Each row is a point on a landscape with many valleys, with its height.
A ball rolls from a point to the lowest of its 2 nearest points, and stops where none of them is lower. Distance is the straight distance between rows; heights are no part of it.
k_675: [ -7 -25  -1 -35  -2 -28   9 -19   3 -25  -8 -18   4  -6  -6  14  51 -20
  15 -10]  (h 1.33)
k_355: [ 29  -8  40 -28  -6  -9 -30  29 -16 -25 -30  10 -20  22  27  14  -4  16
  17   5]  (h 3.30)
k_390: [  3  -8   9 -56  -4  -8 -12 -14 -17 -27 -18  -9  11  -1  12  45  25   8
  15  16]  (h 2.42)
k_737: [ -9  29 -35  -1   4  56  21   0   4 -40   9  -3  -1 -48   3  26  37  26
  22   4]  (h 4.60)
k_237: [  1  -8 -23  55   4   7  26  -4 -10 -48  10   7 -16 -32  -1 -28  19 -15
 -11  -2]  (h 7.24)
k_530: [ 27  20 -17  14  -4  56  17  26  -6 -33 -22  18 -11 -13  31   8   2  32
   0   2]  (h 8.13)
k_661: [ 27  37 -21  11  -4  53   2  37   8  -1 -14  21  -3 -17  25   1 -19  50
  -3   6]  (h 8.03)
k_687: [  1 -20 -14  54 -12  -4 -22 -22  -5  42   9   8  18 -17  -2  -9 -36  -1
 -31  51]  (h 1.66)
k_292: [-16  15  -5  16  20  11  20  -7   7 -35  16 -24   3 -15 -27  -1  27 -12
 -16   6]  (h 4.21)
k_641: [-18 -62 -11   8  -6 -47  12 -33 -11 -11  30  28  -4 -17  -8  -7  37 -24
  30  -9]  (h 4.43)
k_332: [-27  -1   2  10  11 -19  19 -27 -12 -33  19 -30  -4 -24 -43 -21  37 -22
  11 -19]  (h 3.98)
k_706: [ 11  11   7  30  15   2  12   4 -38 -21  -3 -15  -4  13  -8 -25  19  -6
 -25  -4]  (h 4.02)
k_976: [ 17   0 -16  68  12  10  27   7  -9 -33  -4  24 -26 -14  11 -50   6  11
   1  -2]  (h 7.14)
k_999: [-14   3  -4 -69 -13 -11  -8 -21   9 -10  12 -23  18  -5 -11  47  10   8
  40   4]  (h 2.73)
k_474: [  1  28 -38  22  11  45  20  20   7 -35  18   0   1 -32   2  29  16  17
  -7   8]  (h 4.49)
k_257: [-45  12   0 -21 -16  -8   1 -34  35  42  31 -11  28   4 -35  23 -13  -5
  22 -10]  (h 2.69)
k_839: [-34  37 -12 -10   1   8  31 -17  23  -8  14 -43  -5  -9 -42  -9   3 -13
  21 -32]  (h 3.50)
k_312: [ 11 -20  23 -29  -9   4 -21  33  -1   8 -15   7  -2  39   9  28 -21  -8
 -23   1]  (h 2.53)
k_997: [-41  33 -17 -22  -2  15  23 -27  28   5  15 -34  12 -13 -32  -2  13  -8
  -6  -3]  (h 3.16)
k_773: [ -1 -37  -5 -29 -13 -39   6 -31  -4 -40   4   1 -12 -21  10   4  47 -12
  54  -3]  (h 1.91)
k_437: [-27  10  -1 -53 -12 -16   6 -14  17  11  16 -32   6  11 -32  27  14  -2
  44 -31]  (h 3.13)
k_647: [  6 -13  -2 -16  -1 -12  -3   6   5  23  19   0  31   9  -8  42  -6 -11
 -36  19]  (h 1.75)
k_575: [-16 -17   5  11 -17  -9 -22 -33  -7  45  27   5  29 -14  -8  17 -19  -7
 -29  47]  (h 1.04)
k_863: [ 18   4   1  58   7   4  18   6 -10 -12  -4   8 -22  17   9 -67  -1  -6
  -2 -15]  (h 6.98)
k_417: [ 38   7  22 -31   1 -18  -3  30  13  19 -19   4  -4  37  31  -4   8   3
   7 -23]  (h 4.01)
k_475: [-15  23 -35  17  17  35  33 -18  11 -54  13 -18 -17 -50 -14  -1  25   6
  38 -11]  (h 4.73)
k_166: [ 30 -23  34 -21  -9 -21  -9   5 -34 -40  -9   4 -13  13  22  13  20  -2
  10   7]  (h 3.51)
k_960: [-27 -43  -9  -2  -1 -49  15 -48  -9   3  40   6 -23 -23 -15 -14  30 -28
  69 -28]  (h 4.15)
k_349: [ 19  22   8  38   7  20  10  12   2 -17 -12  -7 -18  17   5 -65 -30  -7
   8 -35]  (h 7.20)
k_335: [-12  28 -26  16  14  30  16   6  16 -18  24 -11  12 -18 -13  20  10   3
 -26  16]  (h 4.37)
k_940: [  6   8   6  -7 -11   0 -26  34   1  55   1   4  10  37   0  -6 -16  18
 -25  -9]  (h 2.72)
k_225: [  4  -2 -25  59 -12  16 -19 -10  -4  24  10  24  19 -38   5   4 -44  22
 -25  48]  (h 2.10)
k_271: [-40  26 -27  -6 -18  22   1 -27  17  24  35 -18  27 -17 -29  11  -5   2
 -16  20]  (h 2.79)
k_339: [ 14  45   5  17  20  38   5  10  21  -7 -22 -14  -5   3   7 -53 -38   0
  11 -40]  (h 7.47)
k_957: [-43  40  -8  -8 -14   0  19 -16  51  41  34 -15  12  -2 -36   8 -21  -3
  24 -16]  (h 3.02)
k_819: [  5 -12   2  31  17 -20  17 -14 -34 -22  14 -10  -5  13  -1  -9  47 -23
  -1 -16]  (h 4.18)
k_212: [-34  53 -13  -8  -1   0  32  -5  36  26   7 -29  -9   3 -37  -5 -13   1
  25 -41]  (h 3.40)
k_772: [-22   3   3 -32  -6 -24  21 -18  17  -3  12 -37 -18   3 -28   0  25 -23
  55 -47]  (h 3.55)
k_118: [  4  13  -8   3  -2  -3  -8  30  -8  37  -3   2  17  32   6   8  19   7
 -31 -18]  (h 2.98)
k_354: [-24  15   2 -11   4  16   9 -17  -4   3  -9 -18  18  -2  -7  14  17 -19
 -44   9]  (h 2.97)
k_518: [  5   1  -1 -39 -12   4 -36  19 -11 -15 -37  20  -2   1  44  45  -5  27
   2  15]  (h 2.75)
k_121: [ -6   0 -11  25 -14  13 -19   0  -5  60   0  14  10   6   6 -13 -36   8
 -48  37]  (h 1.27)
k_141: [-26 -19   4 -40 -22 -15 -35 -29   9  20  17   8  34  -6  -7  58  -6  12
  23  25]  (h 2.60)
k_201: [ 25  15  44 -14  26  -9  -5  22   6  19 -30 -13  -5  27 -10 -35 -18   1
  -5 -23]  (h 6.24)
k_283: [-23 -20   6 -19  -3 -37  13 -31   2 -15  24 -24 -30  -7 -20  -5  32 -24
  76 -40]  (h 3.87)
k_425: [ 26  -5  -8  -3 -16 -18 -23  14 -18 -61 -32  22 -23  -4  53  -4   7  22
  29   7]  (h 3.11)
k_761: [-21 -16 -22  48  23 -18  28 -36 -17 -17  36   0 -17 -28 -11 -30  41 -21
  16  -7]  (h 4.46)
k_678: [ 36 -26  35 -28 -10 -16 -26   4 -18 -16 -41   9 -26  20  27 -33 -29   3
  44 -22]  (h 2.20)
k_599: [-10 -54   2   7 -19 -32  12 -23  -9 -34   6  12  -1  -9  -6 -10  29 -38
  -2 -14]  (h 4.66)
k_202: [ 12  26  29 -13  26  10 -11  24  28  42 -17  -9   2  23  -9 -27 -44   2
 -16  -9]  (h 5.81)
k_230: [ 27 -48   1  -8  -8 -45   1 -15 -20 -33  -9  24 -20  -6  29 -10  42   5
  33  15]  (h 2.36)
k_501: [ 14 -15  32 -27   4 -13 -37  13   2  62 -26  28   4  23  17  21 -41  19
   2  24]  (h 6.62)
k_705: [-27 -10   4 -31 -11 -11 -11 -21  28  24  37  -6  29   5 -25  43   1  -3
   8  21]  (h 2.27)
k_869: [  6  27  -7  29   1  40 -12  20   9  34 -11  25   2 -13  12  -2 -74  17
 -28  20]  (h 3.22)
k_65: [ -5  29   4  15  14  38  14   3  -7  -8 -22  -5  -3  -7   6  -1  -4   0
 -54  23]  (h 3.44)
k_203: [ 10 -47   8  31 -12 -24  16  -6 -10 -30   5  17  -9   5   2 -29   2 -34
 -23  -3]  (h 4.87)
k_249: [-28  46 -31  -8  -8  48  18 -20  26 -14  19  -4  14 -54  -9  21   3  20
  14   3]  (h 4.75)
k_380: [ 18  49  -2  13  14  58  -1  27  18   4 -24   7  -6  -3  14 -27 -49  31
   2  -6]  (h 7.81)
k_309: [  0 -26 -12  57  11 -24  23 -17 -38 -13  33  18  -8   0  -7 -31  29 -20
   3  -5]  (h 4.32)
k_612: [-26  -6  18 -38   0   2  -7 -18  -3  14 -24  -7  18   4  -5  32  23 -10
 -31  15]  (h 2.56)
k_866: [ 37 -18   4  -7 -18 -24 -22   7 -27 -36 -34  27 -26  16  48 -24  -7  19
  44  -6]  (h 2.89)
k_432: [ 13   7  36 -20  13   2 -30  17  12  71  -6  10   3  24   1  -7 -62   3
  -4   2]  (h 6.28)
k_245: [ 33 -12   7 -25   4 -25   3  31   3  11  -7  -6  -3  29  20  12  39   3
  -5  -6]  (h 3.49)
k_905: [ -1  20  11  19  10  27  -9  29   9  35 -14  20   5   8   6   7 -60  -5
 -46  -3]  (h 3.74)
k_856: [-29  58 -40  -8  -6  29  29 -17  36   6  32 -17   9 -45 -18  12  -9   7
  26 -17]  (h 4.88)
k_828: [  9  10 -25  39 -15  44 -18  10   2  26  -4  38   9 -30  19   5 -47  43
 -18  37]  (h 2.59)
k_58: [ 18 -26  40  -4   8 -21  -3  -3 -37 -27 -10  -7  -9  19  -2 -10  22  -6
  -4  14]  (h 3.64)
k_135: [  1 -12  -6  -1 -15  -1 -27   9 -18  61   0   7  18  23  -3   6 -24  10
 -40  24]  (h 2.00)
k_635: [ 11  -1  24  -3  11  -1   0   5 -36 -11 -18 -19  -3  24 -12 -10   7  -7
 -37   6]  (h 3.84)
k_173: [ 19 -25  23  38   4 -25   3   3 -21  -1  -3  15 -18  34   0 -58   2  -3
   9 -20]  (h 6.78)
k_183: [ 32 -33   4   4  13 -42  14  21  -6  -5 -12   2 -15  20  14 -19  39 -11
   4 -22]  (h 3.04)
k_160: [ -7  25 -21  22 -12  32  -7  12  -1  30  10   7  12   1   2  -1 -16  23
 -44  31]  (h 2.08)
k_18: [ 34 -52  -6   2   5 -52  10   5 -22 -15   1  18 -17   0  12 -17  38  -7
  20  -6]  (h 2.68)
k_826: [-31 -31 -26  29  17 -31  30 -49 -13   2  51   1 -17 -29 -27 -28  27 -30
  36 -17]  (h 4.41)
k_608: [ 24 -14  41   3  12 -24  -6  14 -10  -1 -27   2 -13  40   1 -43   0   2
  18 -29]  (h 6.58)
k_634: [ 19 -11  43 -36   1   0 -34  38  -1   5 -29   1 -16  41   8  10 -33   5
   1  -5]  (h 2.92)
k_667: [ 29  38  -2  12  23  10   8  36  26  29  -4  -6   8  13   1 -23 -26  13
 -23 -12]  (h 5.32)
k_313: [ -7 -20  25 -47   3  -1 -19  -6 -16  -9 -38  -2   3  12  11  37  17   0
 -12  23]  (h 2.17)
k_825: [-33  15 -37  22 -14  27  -5 -17  11  22  21   2  24 -17 -11  11  -7  13
 -33  42]  (h 2.51)
k_792: [ 11  29 -24  45  32  20  24  33  -3 -32   8  -2 -15 -21   4   0  28  13
  -7  -7]  (h 4.63)
k_113: [-30  -9   2  10 -17 -18 -18 -57   6  44  29  -7  35 -26 -29  11 -24  -6
  -1  33]  (h 0.74)
k_875: [ 20  -3   5  -6   1   7   0  27   5  12  10  -3  12  28   0  25 -25 -16
 -44  10]  (h 2.13)
k_414: [ 12  18  27  12  10  18   1  28  -5   4 -22  -1  -3  18   7  -7 -40 -22
 -35 -24]  (h 4.24)
k_517: [ 14  -3  16 -43 -11   0 -50  28  10  35 -33  29  -4  21  37  23 -41  35
  21  14]  (h 6.84)
k_275: [  8 -23  -7 -37   7 -23   4  11  14  -9  11  -4  23   4  -4  51  22 -10
  -8   2]  (h 1.24)
k_728: [ -8 -35   2 -13 -21 -24 -37  -5   5  35  14  27  31   5   4  45   3  17
  -3  35]  (h 2.93)
k_691: [ 25  38  -8  37  29  18  17  40   9 -11  -7   0 -11  -3  11 -18   5  16
 -15 -16]  (h 4.86)
k_386: [-30  10 -39  26 -18  37  -9 -34  16  13  24  13  27 -47  -7  11 -21  24
  -6  50]  (h 2.77)
k_981: [  8   0  -8 -22 -13  -2 -27   7  -9 -61 -37  10 -16  -9  47  25  10  15
  16  18]  (h 2.96)
k_381: [ 14   2  -8  14   4  11  16  28   2 -13   8 -11   8  17  -1  15   2 -20
 -40  -7]  (h 2.45)
k_849: [-38  10 -14  20   7  -5  26 -30   5 -30  24 -33 -19 -27 -42 -33  21 -21
  35 -32]  (h 3.80)
k_549: [ -9 -27   5 -47 -10   1 -33   1 -13  16 -28  16  11  10  23  55  -8   6
 -12  35]  (h 2.46)
k_760: [  8 -23  12  25  -3  -6  10  17  -1 -17 -32   4 -14  16   4 -37  -8 -27
 -30 -27]  (h 5.19)
k_277: [  1 -13  13 -19   8 -19   8   4   6 -22   8 -15  10  -3 -10  25  36 -25
 -14  -9]  (h 0.68)
k_899: [ 18 -13  45 -37   0   3 -20   4   1   4 -36 -13 -23  32   9 -41 -39 -24
  23 -31]  (h 3.52)

For each start below, name the point where the ball stops.
k_475: k_825
k_691: k_825
k_530: k_825
k_249: k_825
k_661: k_863
k_905: k_121
k_599: k_313
k_826: k_313
k_381: k_277
k_819: k_277

For each start below, name every point that the ball comes to, in order.
k_245: k_183 k_18 k_230 k_773 k_675 k_277
k_203: k_599 k_641 k_960 k_283 k_772 k_437 k_999 k_390 k_313
k_849: k_839 k_997 k_271 k_825
k_761: k_309 k_819 k_706 k_635 k_58 k_166 k_355 k_634 k_312 k_875 k_647 k_275 k_277
k_667: k_691 k_792 k_474 k_335 k_292 k_332 k_849 k_839 k_997 k_271 k_825
